Each row is a point on a tangle of strands that fork, close into loops and nearly touch. The rows are in no order.
Points whose rows are less than 107 apart are linked; no others are. Some points are linked to none.
rifud: [-13  -8   4   9  22 -16 -22  -9  -9 -37  16 -11  11   8  -8 -11 -13 -22
  -8  26   0 -20  -5   4  15   5 -41  -2  23  -1 -42   2  -6   4  -3  -7
  -2  29  16 -24  19]
dud: [  1   1  37  24  21   5  10 -26   2   3  11 -13   9   9 -40   4   6   7
 -41   0 -19 -33  22 -23 -17 -11 -29  33  -6 -19 -11  -6  -1  17   8  13
 -22  29 -14  18   3]
Bogu: [  7 -10 -33   3 -33  36 -22   0  -1  14 -21  -3 -32  -1   2 -16  33 -10
  29  -7 -24 -16 -12 -17  -3  24  14 -21   7  10 -24   1  -4  16 -16   1
  -3 -33  -1  31  12]
pip: [ -4   9  22  22  14  -3  -5 -23  -5  -8  27 -24  17   5 -17  10 -18  11
 -51  -4  21 -28  16 -18 -18 -10 -30  40 -12 -28  14 -21  28   1   4   1
 -27  36  -7  11 -30]
Fego: [  6  -8 -44  29 -24  -7  -9 -55 -27   9 -27   1   3 -14  -8   3  30   1
  24  -9 -19   7 -24  15  24 -25  -4  -7   4  28  20 -16  -2   1 -24  -7
  -6 -13   3  15   4]
roso: [ 16 -21  19 -21  25  19  -1  40 -16 -24 -11  -6  -4   2 -18  -2  31  -3
  27  16   7   8   2 -18  -8  27 -30 -45   1 -21 -63  -3  -3  14  22  18
   1  30  -1 -39  18]
zula: [-10  -9 -43  22   7 -19 -24 -34 -19   3  13  22 -25 -45  20 -16 -17 -15
  -6  18 -22   6  17  24   8 -48  13  55  -7  11   6 -27  16  -8   4 -29
 -11  10  19   3 -13]
Nise: [ -6  25  10 -18 -20   4   7  10  37  39 -10  22  -6   8  29   9   7 -13
  -5 -28 -28  16  10   3 -25  -1  11  15 -14  -3  25  10  -1  23  -9  -6
 -12 -21 -27  20 -26]
Nam: [  4 -15 -15  10 -23  -3   7 -31  -1   9  13   1  -5 -13  -9 -40  10  27
 -13  -3   2 -27  22  37   9 -10  15  17   3   8  38  32   8  17  -6 -36
 -14 -14   6  31   1]
pafaz: [ 25   9  19 -21  22 -15  -6   9  13  19 -41  16  11  37  38   1 -14  34
 -15 -14  21  14  33   3  10 -18  70  -4   1  25  29   9 -25   1  -5  31
  12 -32   5 -15  -7]
Runel: [ -8 -27 -27  19  -8 -31 -36 -43 -13 -23  15 -17 -13 -29 -33  -1   4   5
 -24  37 -14  11  25  17  -9   0 -28   9   1 -14   4  -6 -21   6 -18 -12
  18   9  45 -13   2]
zodu: [-35  -8  28  39  -2 -12  -1 -17   4  -4  23 -16   8   0  -6  26 -31 -19
 -10  16   4  -5  17 -25 -29  -5  -1  10  14 -26 -16  -4  -1 -16 -11   1
  30  14  -5   8 -10]
Fab: [-13 -21 -19  -2 -32  18 -25  15   7  28  26  -6 -16  22 -33   7  16 -15
  -5  -5  -1 -31  24 -28 -19  42 -11   1  17 -17 -53  31   8   2   0 -17
 -16 -11  16   7   1]
gade: [-16  19  33  -4   1  15  22  21  -9  13  12  -7  17  18   6   9  17 -25
   8 -14  27  -6   9 -11  -4  10 -44   6  13  -5 -24  11  -2  -3   6  10
 -19  43   2 -32   1]
zegeb: [ 25  13  11   7  18  -4  10  15   9  -7  -7 -11   3  20   2  16  -8 -11
 -13  14  14  -2 -19 -15 -30  19   9  -6  22  -9  16  15 -34  14   9  17
 -13  10   9 -10  -8]
leb: [ -4   7  26  20  21 -16   4 -13 -17  -7  24  10  15 -19   3  -5 -22   8
 -27  -9   9 -11   9  -3  10  -3 -16  63 -31 -15  36  -8  35  -8  14   2
 -15  24   2   0  -7]
suf: [ -5 -12 -18 -10 -27  29  -9   2 -32 -14  -9 -15 -14 -55  24 -27  24  -3
  22   5  20  14  32  -4 -19  -3  -1 -28  -8 -14  -5 -32  18  -6   4  -6
  21  -3  -4 -16 -29]
tulab: [  3   4 -11 -19  15  -5  11  32  12   0   8   2 -23  27  24   3 -22 -10
  33   5   3  17 -27 -22 -19  25  33 -51  30 -12   3  20 -15  11   8 -32
 -13  21  -6  -6 -22]
kaz: [-26   7 -24   8  -1 -15 -38   1  -2   3  16  -1 -24  -1  16  -1 -30 -32
 -14  50   7  -8  -4 -10 -20   0  13  42  15  -5  15  -3 -21 -16 -10  -8
  12   9  16  -4  -3]
tupi: [ -5 -31  28   8  21  -5  14 -15   0 -26  17  -3   2  -2  -5  11 -18   0
   8  15   5 -15  12  18  22  -7 -11   0  16  -6 -40  14   7  11  19  13
   5  14  -5   1  15]
Zunu: [  8  -7  -1 -13  19 -19  13   2  12 -22   9 -10  12  -2 -21  -1  -8  23
  -5  -4  12  18 -37  21  32 -15  -1 -42  -3  -1 -23 -19  17 -28  28 -14
   2 -15  -9   6  15]
bife: [ -9 -12 -20   1 -17  23  15 -10   5 -14   0   4   0  13  17  20  19   3
  19 -37   7  21 -26  -4   1 -12  11 -38 -22  -6   0  -7  14 -24  -8  -7
  30 -41 -16   5   1]
Pilud: [  3 -17 -18  15   2 -29  26 -40   7 -14   2   9  15 -39 -30 -14  31  42
  -7  -7 -15 -32   2  20  -4  -5 -22  -7  -3  13  13 -31  -3  27  -2 -19
 -11   1  -4  19   6]
lomuk: [ 46  -8  17  19 -13   0  30 -13  -3  17  -7 -12  -9   4   9  25 -24  21
 -18 -12  13  -3  24  16  -4 -15  19   0  14 -10  18  48  -5   8  -6  14
 -13   0  -6  16  -9]
mubo: [ 12  20  32  22  44 -21 -10  15  14  10  24 -32  18  19 -45  19 -25 -18
 -36  29  11  -9 -20   3  12 -22  -5  13  10 -11 -19   8  -9 -10  29  13
 -10  30 -11   0  22]
lovog: [ 16  -6   6  -5   3   2 -16   7 -27   5   7  -3  -9  -5  30   1 -34 -18
  -7   2  -2   9  48  -2  21   0  -4  32   4  -5   4  22   9  -1  11  24
 -11  19  21 -24  -8]
vevi: [ 12  -8 -27  -8  -8  -1  -2   8  -9 -27 -19 -18  -3 -36  21 -24  22  -5
  21  18  25  24   0  -9 -27   6  28 -36   3 -19   6  -7 -12 -11  -4 -13
  17 -14   4 -28 -18]
lub: [ 16   4  -6  -3 -34   7   9  -5  12  12 -27   5  -4 -28 -12 -15  17   6
   6  -1 -10  19  -2   3 -12  -9  12  10 -16   9  14 -10 -18  -6 -19  12
  25 -15   2   7   8]
dal: [ 11  -2  31 -29  19  17   5   5   3  -1 -15   5   0  39  63   5 -14  19
  33 -27  23  12  27  14  21 -17  46 -19   2  22   1  11  -7 -15 -11  20
  14 -28 -10 -16  -2]
Kifo: [-19  16 -29  16   2 -24 -43 -24  -1   7  19   1  -8 -28  18 -18 -30 -26
 -11  28  11   5  -4  18   0 -30  13  28  19  12   7 -21   1 -14  -7 -20
   8   5   9  20  -9]
gite: [ -4 -21 -11   5 -36  23  -4   0   8  36  16   8   0   2 -20  15  27   5
  -6 -11 -19 -24  32 -27 -30  21 -19  20  -7 -24 -24  18  20  12   1   3
 -12 -13  -3  20  -4]
fuzaz: [  0  23 -22 -13  25 -10  -3  23  -4  -6  -6  -8  -2  18  30 -31 -23 -20
  14  14  21  24 -21  -7 -13   9  17 -27  15  -5  10  -4   5  17  35 -29
 -33  18  -1   1 -33]
sume: [  3  -6  -2 -24  14  12 -15  18 -22 -37 -16  -8   6  -6  -4 -21  16  -9
   8  17 -10 -16  -9   0   8  18 -48 -35  16   8 -62 -23   1  -1   4  13
 -17  34   6 -29  22]
Lis: [ -3   6 -25   8 -31 -11 -17  21  26  31  19  -8 -40  11   5  12 -27 -26
   5  36  -3 -12  -6 -16 -18   7  23  21   8   4  18  30 -31 -23 -17  -8
  30 -24  13  17   1]
Zuvos: [-19  -5 -12   9  -2   4  27 -11 -14 -22  -6   6  38  -9  19  -8  30  -6
  19 -11   8 -23 -16   8  17   9 -31   7  -4  15   0 -12  19   0  -9 -13
 -16  17 -16  -5  11]
num: [ 19  -1 -39  13   0 -11 -33  -2  10   7  -9  -7   9  28 -47  -7  35  -1
   3   8 -22 -18 -40   4 -14  41 -13 -23  21  -6  -9  27 -12  29   1 -26
 -37  -4   3   8   8]
puruf: [-30  15  38   4  -9  21  34  13 -13  12  12   4  21  32  16   7   7 -10
  18 -39  20  -1  12   0  17   4 -40  -8   3   4  -8  12  29   8  15  10
  -8  19 -21  13  -7]
kitev: [ 14 -18  19 -37  34  17  10  55  -8 -12 -11   2   0  10   3  12  12   0
  31  12  20   5  14 -15   1  17  16 -25  -2 -13 -27  14   4  -7  17  27
  15  15  10 -57  15]
Misom: [-22  -2 -17  10 -18  -9   3 -18  -8  -1  -3  27   0  -2  -1  -1 -17  -9
   6  13 -29  -4 -24  12  22  -1  -7  50  -3  24  25  -2   8 -23 -33   3
   5   5  16  -7  17]
por: [ 35  18   2   4  19 -10   2  16  -1  15 -35 -12   9  -8  11  11 -10   7
 -23   3  15  23  12 -18 -16  -5  16 -21  20   8  11  -4 -21  25  27  34
  -5  -3  21   1 -21]
Kod: [ 41  28   8  -4  22 -17   3  25  -3  10 -42  -2   6  15  17  -1 -20  26
 -12   3  42  28  20  -9   0  -2  64 -31  13  12  32   5 -25   2  28  28
   4 -17  19 -18 -16]
tuvap: [-11 -18 -51  10 -27  14 -15 -44 -23   2  12   7   0  -4   0 -15  40  -9
  50 -10 -16  -2  -9   8  27  -9  -7  -9   8  34  -1  -8  16 -15 -19 -10
  19  -6  16  -4  15]
Nolo: [ 33  -8  31   6  17  -7  28  15   6  15 -33 -12  -1 -12 -24  21   8   5
  10  13  11  10  21  -6   4  -3  25  -3 -10 -19   3  40 -29   5  17  40
  14 -15  -9 -22  18]
losa: [  2  11  -7  23  21 -18 -41  -1  -1 -29  30 -26  28 -23   1 -21  24 -32
 -35   0   2 -23  14  -9  -9  -1 -25  30 -11 -25 -13   6   9 -10   7 -29
 -22  18   2 -33 -25]
sof: [ 11   0 -22 -20 -36  49  -6  14  -1  36 -23   9 -21  13  14   8  24   6
  21 -35 -25   1   3 -17   4   9  34 -21  -9  10  -5   7  18  12 -23  -7
   2 -35 -35  27  -1]
fot: [-28 -20 -34   8 -31  17  35 -29 -35   2 -22  14   3 -31  -2 -25  23  24
   9  -2 -17 -22  21  -6  -1  14  -9   6 -32   9  35 -24  19  24  -7   0
   9   0  -9  17   9]
Minev: [-25 -33  -9 -13 -26  10   3 -31  -1  -6  15  36 -24   5 -14  -5  -1   4
  15  16 -51 -16   1  10   4  -4 -17  36  -5  14 -12 -15  10   7 -20   0
   4  15  26  -6  21]
ragor: [-13  19 -31  -9 -39   9  -3  14   7  26   8   1 -27  10  13 -24  12 -26
  -1 -15   1  22 -19  10  22   1   2  22 -20  10  28  16   8 -14  13 -13
  -2 -23  -2  14 -12]
mifi: [-11  12  50  12  19 -20  36  -5  22   6  -5   3 -11  16  -3  18 -30  -2
  -7   9  10  18 -18  33  -5  -5   0   3  -1 -10  26  26 -27  12  -5  25
  21   6 -11  30   3]
gaput: [ 24  -1 -26  -8   1 -24 -23   9  18  -5 -11  -1   7   7 -51 -12  19   7
 -11  22  -4  10 -32  -4 -35  25 -17 -36  17 -13 -33  -5 -24   0  14 -16
 -40  -7   8  -6   2]
keka: [ 22 -15  37 -36  14  34  32  14  -5 -30   4 -11  -2  11  -1  -9   7  23
  29 -14  34  14   1  14   3 -12  29 -60  22  -5 -19  -1  -5  -9  -4   4
  12  -1 -15 -21   8]
Memeg: [-18  26 -15  11 -10  -6 -26  28   7   2  -3 -11   4  11  -1   7  12 -31
  22   6 -16  -7 -18 -44  -8  25 -28 -33   3  14 -46 -31 -23 -17   1   1
  12  -2   7 -16  11]
Zepem: [-41 -14   3  25 -16 -17 -13 -21   5  13  37 -15  24 -13 -43  16 -16   6
 -13  -4  -6 -28  18 -15   1   0  -5  11  19 -12 -24 -12  17 -17   1 -14
  17   2  -5  10   1]
gikav: [ -4  20 -24  24 -12 -31 -37  -3  11   4   2 -11  -9   3   2  -9  -7 -36
   3  14  -5   9 -29 -27  20   0 -29  -7  -4  10 -16 -13 -22 -12  26  -3
   0  -5  22   3   0]
noli: [ -9  -4   4  21  -6   5  27  -8 -12  -4  -3  15  30 -21  28   5   7   6
   3 -14  11  -7   7   3   3   0 -11  38 -25  -1  18   2  31  -8   0   1
 -12  -4 -28  -8  -3]
Takik: [-10  -5 -48   9 -12  17 -33  -4   5  20 -11   0   3   1 -26   2  46  -3
  21 -17 -31 -33 -11  -4 -15  33  -7 -18  18   2 -19  17   4  30 -23 -27
 -28 -19  -6  27  11]
nabe: [ -7 -25  -9   7  -3   6 -35 -24   8  -3  41 -20   2  21 -48  18   0  -9
 -25   8   3 -37  22 -20 -16  13 -13  14  20 -25 -42   7  -1  -7 -15 -21
 -11  10  12  -1   5]
Movok: [ 29  -4  23  -7 -24  26   8  10   7  11 -11 -19  -1  -2 -32   5   7  11
  15 -26   5  -8 -11   8   6  17  14 -44  31  -9  -9  25 -12  14 -22  -8
 -20   4 -28   6  -4]
viru: [  7 -21 -10  13 -13 -10  15  -7  -9  -9  -5  -6  -8  20   3   2 -17   2
  16  -5  29  10 -19  21  45  -4  25  -8   0  -2  10  51  -6 -17 -10  -9
  15 -26  11   3  23]
Gimi: [ 15  -3   9 -28   5   8 -10   8 -14  -3 -13  18 -22   6  34   7 -24  -5
  17  -7 -12  17  11 -15  30 -11   3  30 -24  18  -7  -3  17 -14   4  34
   0   1  18 -32   6]
Guvas: [  7  28  14   4   7  -8  15  22  15   9  -7   2   1  40  23  16  -8 -20
  19  -7   5   9 -33  -7 -12  26  12 -34  15  -1  34  34 -29  16  -9 -13
 -17   6 -17   0 -19]
tof: [ 11  -9  11  -1   2  16 -19   7   5 -40  11 -14 -25  10  15  -8   7 -13
  21 -14   1  31 -23 -14  32 -24 -17 -41 -17   2 -29 -32  -3 -27   9  21
  30 -16  28 -11  19]
Fal: [-21 -11 -23   3 -12  17  14   1 -20   8  14   7   8  41 -29  32  29  -1
   9 -12  -5 -19 -28   2  12  28 -50 -13   9   2 -22  16  10   6 -11  -9
 -15  19   7   9  25]
nemav: [  2  12 -17 -13 -23   9   4   9  13  42 -25  13 -31  15  40  10  -3   7
  -5 -31 -23   8  12   9  -3  -8  40 -15 -13  -2  30  20  14  23 -16 -11
   3 -39 -40  28 -18]
turu: [  8 -13 -18   0  -4  -3 -54 -10 -13  -9  10 -11  -3 -37   9 -17  24 -20
 -13   5  -1   0  43   5  -9   3 -28  30  -2  -7 -19   1   1   1  -8 -25
 -43  19  11 -38 -17]
tebub: [ -4  -8   2  19 -19   3  45 -30  -9  -5 -17  36  10 -35 -23   6  18  47
   4 -19 -30 -30  16  -3  -2  -2 -11   6 -28   7  23 -35  10  31  -3  -1
 -13   2 -15  20   7]
Lafu: [-10 -17  -4 -14  10  27  26  32  -8  -8 -21  17  11  33 -14  30   6  10
  15   2 -10 -17 -38 -10  10  25  -8 -30  10  -2 -24   4   7   8   4  10
   8  10 -13   4  28]
neru: [  3  -2  32  -9  -1   1  12 -25 -24 -33  -7   1   6 -45  10 -20 -25  19
  11   1   7  18  23  26  31 -29  -3   8  -3  13  -1 -33  13 -17 -15   5
   5  24   2 -19   2]
raz: [  4 -24 -12 -24   5  17 -29   5 -29 -21  27  -5 -11 -30  18  -4 -11  -6
 -25   3  -6 -10  37  10   6   9 -14  38   1  -5  -7   8  24   5  -3  -3
 -31  27  12 -28 -14]
benep: [ 15  -7   1 -27   7  17  -2   6   4 -23  -6  13 -15  11  17 -15  14  -5
   9 -19 -15  32 -23 -12  36 -17  -9   7 -43  18 -15 -31   8 -27   5  19
  11 -25  18 -19  28]
lobod: [-10   6  15   9  -1 -24 -18   1   8 -16   1 -16 -14  -3  -3   5 -31 -15
  21  13   1  28 -11 -16  26 -15 -19 -20  -4  -4 -33 -21 -23 -28  20  19
  40  -4  22   1   8]
Pap: [ 16  13 -16  25   7 -26   6 -16  28  16  -8  13 -17 -19  17  14 -15   7
 -26   0   9  28  -5  30 -19 -44  36  19   1  24  21  10 -15   5 -33 -17
  -4 -26   4  30 -15]
bazi: [ 22  18  14  10 -18  -7 -13  27  27  24  19  -9 -19  22  -1  16 -27 -19
 -16  11   3 -14   0 -15 -17   4  26  19  15  -8  20  46 -38  -6  -6   4
   0   1   3   9   0]
Lozoz: [-11  -7 -44  28  13  -5 -21 -17 -10   5  13  -9  12   8 -15  -1  13 -14
 -35  17  -5 -30 -10 -16 -18   2 -19  22   9 -14  22   7   7  23  10 -14
 -17   7  12  28 -11]
fulir: [  2  -2  13  19 -20 -23   9 -28  19  -1  18   8  -1   3 -41  -3   0  19
 -27  -1 -22  -5  -7  33   8 -20  -6  24  -4  -3  30  27  -9   5 -15 -14
   4   0   7  25   9]
Baso: [-11   5  34 -14  22  18  22   8   6  -6   8  -3  25   5 -33   4  -2   7
 -28  27 -10 -39  -3  -2 -20   9 -21  19  12 -11 -13  -5  -5  29   0  11
 -12  33 -28  15  20]
kal: [ -4  14  14 -22  33 -26  -6  18  12  10   4  21   2  21  33  17 -48  10
 -15   6  22  31 -23  14  -7  11  14  18   2   9  29  -6   6  -5  20  20
   4  -2  15   7  -9]
zodi: [-31  18  51 -33  -1  23  33  26  11  20   0  13  11  38  16  11  -4  13
  18 -36  -2   4   0  17  16   0  -5  -9 -10   5   6   4  24  22   8   7
   8   3 -43  23  -5]
reg: [ 15 -28   0  -9 -25   0 -15 -35  -5 -12   6   7 -30 -19 -31   1  -6  23
 -10  14 -19   6  30  13   0 -11 -21  30  -2   1 -16 -13  -6   6 -22   5
 -12  16  33 -11  10]
posa: [  6 -26  31  -1  15   3  41   1  -3 -21   4 -18  -4   0 -23   0  -5  12
  34  20  35   8  10  16  14  -6  15 -42   5 -34 -32  25   5   3  21  -2
   8  14 -12 -20   9]
Vaf: [-27  -8   5  40  -8  -6   7 -15   0  15 -10   8  -7 -20  24  17 -29 -20
  -8  17 -25 -11  21 -26 -24  -8  20  22   0  -8   2  -7   6   7  -9  18
  34  -4   3  27  -5]
luba: [  1  16  11  -6  34 -36 -25  21  -5 -22   2 -13  10 -28  -6  -4 -43   3
 -51  36   7  16  -9  12   7  -8 -13  22  -4   3   5 -20   1 -15  18  10
   9  21  18  -6   7]
fovaf: [  7  38  -4   2  21 -40 -13  24  27   4  -5   5  18  -4  -5  -1 -40  -1
 -39  20  12  28 -33  13  -9  -5  12  19   5  11  20 -18  -6 -20  18  -3
  13  -9  15   9   1]
sis: [ -9  18  10  10  16  -9  -7  17  13 -16  39 -26  36   4  -9 -14   4 -27
 -32   6  20 -16  -1 -21 -28  12  -4  18  12 -32  -9  16   8 -14  14 -33
 -24  11   2 -13 -24]
tavu: [ -5  26 -36   8 -17 -15 -36  11  10  25  -4   3 -25 -11  22 -25   7 -42
   7   2 -11  15 -24 -18  21 -20   2  15 -24  23  -2 -10 -11 -19  19  -9
 -11 -21   4   6 -14]
sor: [ 49 -10   8  10 -11   1  -4  -7 -17  22  -7 -16   3 -21  26  11 -29   9
 -18   2  23   3  54   2  -9 -16  32  21   9 -21  10  38   2   2   2  25
 -13  -5  12 -14 -25]
pasep: [-16  -1  -8  15  14 -51 -27 -12   1 -25  18 -15   9 -32 -40  -5 -15   2
 -45  34  -8  12  15   6   2   6 -41   3 -11 -23  -7 -29  -7 -15  20 -16
  18  19  21 -16   1]
gimo: [ 27 -28  24 -32   8  24   9  -4   5 -31 -16  -1  -7   2  38   6 -10  25
  26  -7  24  19  36   9   8 -20  35 -27   3  -7 -15  13  -5 -11  -7  16
  22 -14   6 -31   0]
fipi: [ 44 -13  14 -22  12  24   6  33   2  -8 -23  -9 -25   7 -14   8  16   8
  21   1   9   0   5 -28   7  18  28 -29 -10  -9 -27  12 -22 -11  13  41
  19 -22  -2 -21  23]
zuga: [  3  16  30 -16   9  22  22   2   7  12 -26  27 -11  18  11  13  -5  32
  -6 -46 -22  32 -14  -4   7 -22  30 -18 -33  27  28 -42  -3  -7 -14  31
  31 -21 -24   5  13]
Daf: [-23 -17 -65  -3 -10  -8 -35 -47 -41  18  16  -9   0 -26 -19 -31  45  -1
  31  13 -12  -1  17  13   5  -2 -20   5  -2  18  21 -12   3  -6   0 -21
  26   1  22  -3   4]
tufu: [-22  37  24 -20   6   4  12  37  17  14  -1  11   8  29  21  14  -7 -16
   3 -26  -2  23 -36  -6  13  13  -2 -34   0  15   2 -18  14   2  20  -3
  19 -10 -26  22  -3]
tepu: [-15   7  40 -10  -5 -19  35  -6  16   1   7  18  -6   6 -19   8 -13  10
 -11 -13   5  25 -19  30   9 -13 -23  23 -21  -4  28   4  -1  -3   0  11
  -2  -9 -11  16   7]
voso: [ 36  26  17 -20  -9  -4  -9  23  34  20  -2   5 -20   8   3  -3 -23  -1
  -1  -2  -9  -5   4  -2  22  -6  39  16  15  30  -2  27 -32  -6  -6   5
  -7 -16  -3   5  16]
sek: [ -8  16   0 -28  44 -14 -13  23  -3   5 -11  22  24  13  45  19 -19  -1
   3   8  12   2   4   1  -1  14  42  15  11  11  13 -13   7 -12  11  16
  12 -14   4 -17  -8]
Zive: [ 21  17  14 -13  50 -26 -13  40 -20  -9 -26  -9  27   5   8  13 -31  17
  -8  17  39  17  14   6  23  10  59 -10  15   4  24  -1 -10 -12  15  32
  19  -1  15 -31  -5]
sete: [-11  11 -35   9  -1 -14  -8 -25   7  -6 -22  20  -3  12   8   7  11 -10
   4   2 -19   0 -52  15  15  -9 -11   3   4  35  17  -8  -9   4 -21  -9
  -8  -6  -4  19  14]
Kodob: [ -4   6  35   7  44  -6  -6   5  19  -9  40 -31  11  30 -45   1   0 -25
 -28   8  29 -18   4 -14  -7  -4 -20  11  -7 -42 -31  11  -3 -10  28  -9
 -16  29  -2 -22  -6]
Zume: [ 13   1   5  -3   0  20  14 -13  -7 -13 -30  18 -11 -10  19  -7  -7  28
  -2 -19  -4  25  -3  -8  -4 -27  34   1 -22  21  16 -32 -13 -20 -43  23
  29 -28  -9 -17  12]
rus: [-26  -8 -25   8  -6  15   1 -22 -32 -19 -27   3  -4 -52  19 -30  26   3
  15  22  -2  -1  13  -2  -6  -3 -21  -7  -9   0  11 -34   8  18  -4   7
  23  -3  -5  13 -10]
duzo: [-19  -8  -9   5   2  41  22  17  -7 -11 -15  25  38   5  19  31  25  17
  26 -10 -11 -21 -25 -10  -6  10 -23 -17   1  21 -22 -17  26  -1  -9  -4
   8   1 -30   4  22]
siko: [ -1  -8 -22   2  -6   0  -9 -33  -2  -3   8  25 -16 -25  13 -45   9   4
  -9   5 -17 -20  11  33   2 -17  -2  46 -13  10  13   1  13  25   3 -24
 -22  -4   5  10  -4]
lero: [ 29   7 -15 -22  12  12  11  22  -1 -27 -16  -8  20  -2  10 -17  15   8
  27  -8  12  23 -26 -22 -35  22  21 -67  11  -7  -6 -32  -7  -4   4  -5
  -6  -1   0 -28 -11]
mulu: [ 14  11  47 -14  -3   5  20   1  -1  10  -8  16  13 -24   9   9  -8  19
   8  -7 -16   3  43   7 -28 -15  13  47 -11   6  23 -25   1 -10  -9  21
  -8  28   3 -38 -16]
ren: [-27 -13  -2   8  -8  -4  21  -2   9   6  41   2   9  27 -22   6  19 -15
   5 -16   9 -19 -13  13  23  13 -11   6  16   1 -25  44  10 -13  -7 -26
   6   2   9   0  14]
seti: [ -2  -1 -41 -19   3 -16  -7   8  13 -11  -8   0  19  -4 -14 -33  49  -1
   2   2 -11   6 -31   5 -14  18 -20 -43 -14  -6 -24 -13   8  -1  18 -34
 -20 -28   8  -3  -8]
mosav: [ -9   0   1 -17 -29  11   4  11  19  13   4   7  -6  -2 -11  27   8   1
   7 -10 -15   6   4 -21 -13  13 -14  11 -13  -5 -17   3  -9 -15   2  20
   4  -3   3 -11   6]
Nobov: [-11  21 -20 -32 -33  30  -4  23 -10  27   0   6 -32  17  27 -19 -12 -16
   6  -6   5  -2 -16   8   6   6  -5   5  11  24  28  13  -4   7 -13  -1
 -15  -2 -13  23 -10]
Bobu: [-18  -5  33  -2 -26  19  40  -3 -29  -4   0  21  12 -22  22  -5   2  21
  17 -11   5  -3  44   0  -2   7 -18  27 -35  -8  29 -15  27  -7  -8  14
  -1  25 -10 -26  -6]
tatuf: [ -8 -17 -14   3   5 -11  25 -36  -3 -15  17   5  22  -8 -27 -27  33  31
   0 -13  -4 -43  -9  35  22  17  -8 -19   3  19  38   8   5  40   0 -31
   0  -9  -5  25   9]
gulun: [ -3  -6 -47  -5 -11  25 -25  10  -9  -3  -5 -18  -8   9 -25 -32  52  -5
  26 -19 -11  16 -41 -21 -14  30 -24 -69  -9   4  -7 -39  13  -4  -2 -23
   0 -25   7   7  -1]
ris: [-24  22  14   0 -16   6  14   5  16  24  13  -4  17  -8  20  13 -12   2
  -3 -18   5  -6   6  16 -26   2  12  11   9 -11  36  -4  12   4  -7 -28
  -5  -6 -38  39 -34]
vom: [  5  25  44 -10   8 -15  10  17  39   4 -24  12   2  18   5  11  -4   6
  15 -23 -28  28 -26   1  18 -19  15 -13 -13  20 -13 -21 -12  -4   3  11
  30 -20 -19  16  17]
zeze: [  8 -12  44  22  33  -5  41 -10  -2  13  -3   0  -4   1 -22  42 -38  22
 -23   6  10  -1  13  12  -1 -26  11   4   7 -13   9  18   2  23  -5  29
  11   8 -15  34   3]
muz: [-16  17  21  30   3   8  11 -15  -2  11  27 -23   7   7   9  -2  -5  -2
 -39 -11  15 -35   3   2 -38 -10  -6  22  -5 -19  44  13  16  25 -10 -15
 -26  17 -19  39 -41]

A piece is two or more points that can be reached from each other along the links. Count, over all rows, the pieces, the separate loops (a circle has one, a figure eight two, a Y none), the forks (points with three links) and the tips (points with one).
pieces: 3
loops: 0
forks: 8
tips: 14

A fork is a point with three links, a tip a point with one. Leave the first point through the second and follow the links. Name the first fork or tip that comes.
Fego / sete: Kod
gimo / keka: Nolo
puruf / zodi: Vaf
gulun / seti: pip
Vaf / zodu: gade
pip / muz: gulun
lero / vevi: Nam
luba / pasep: Daf
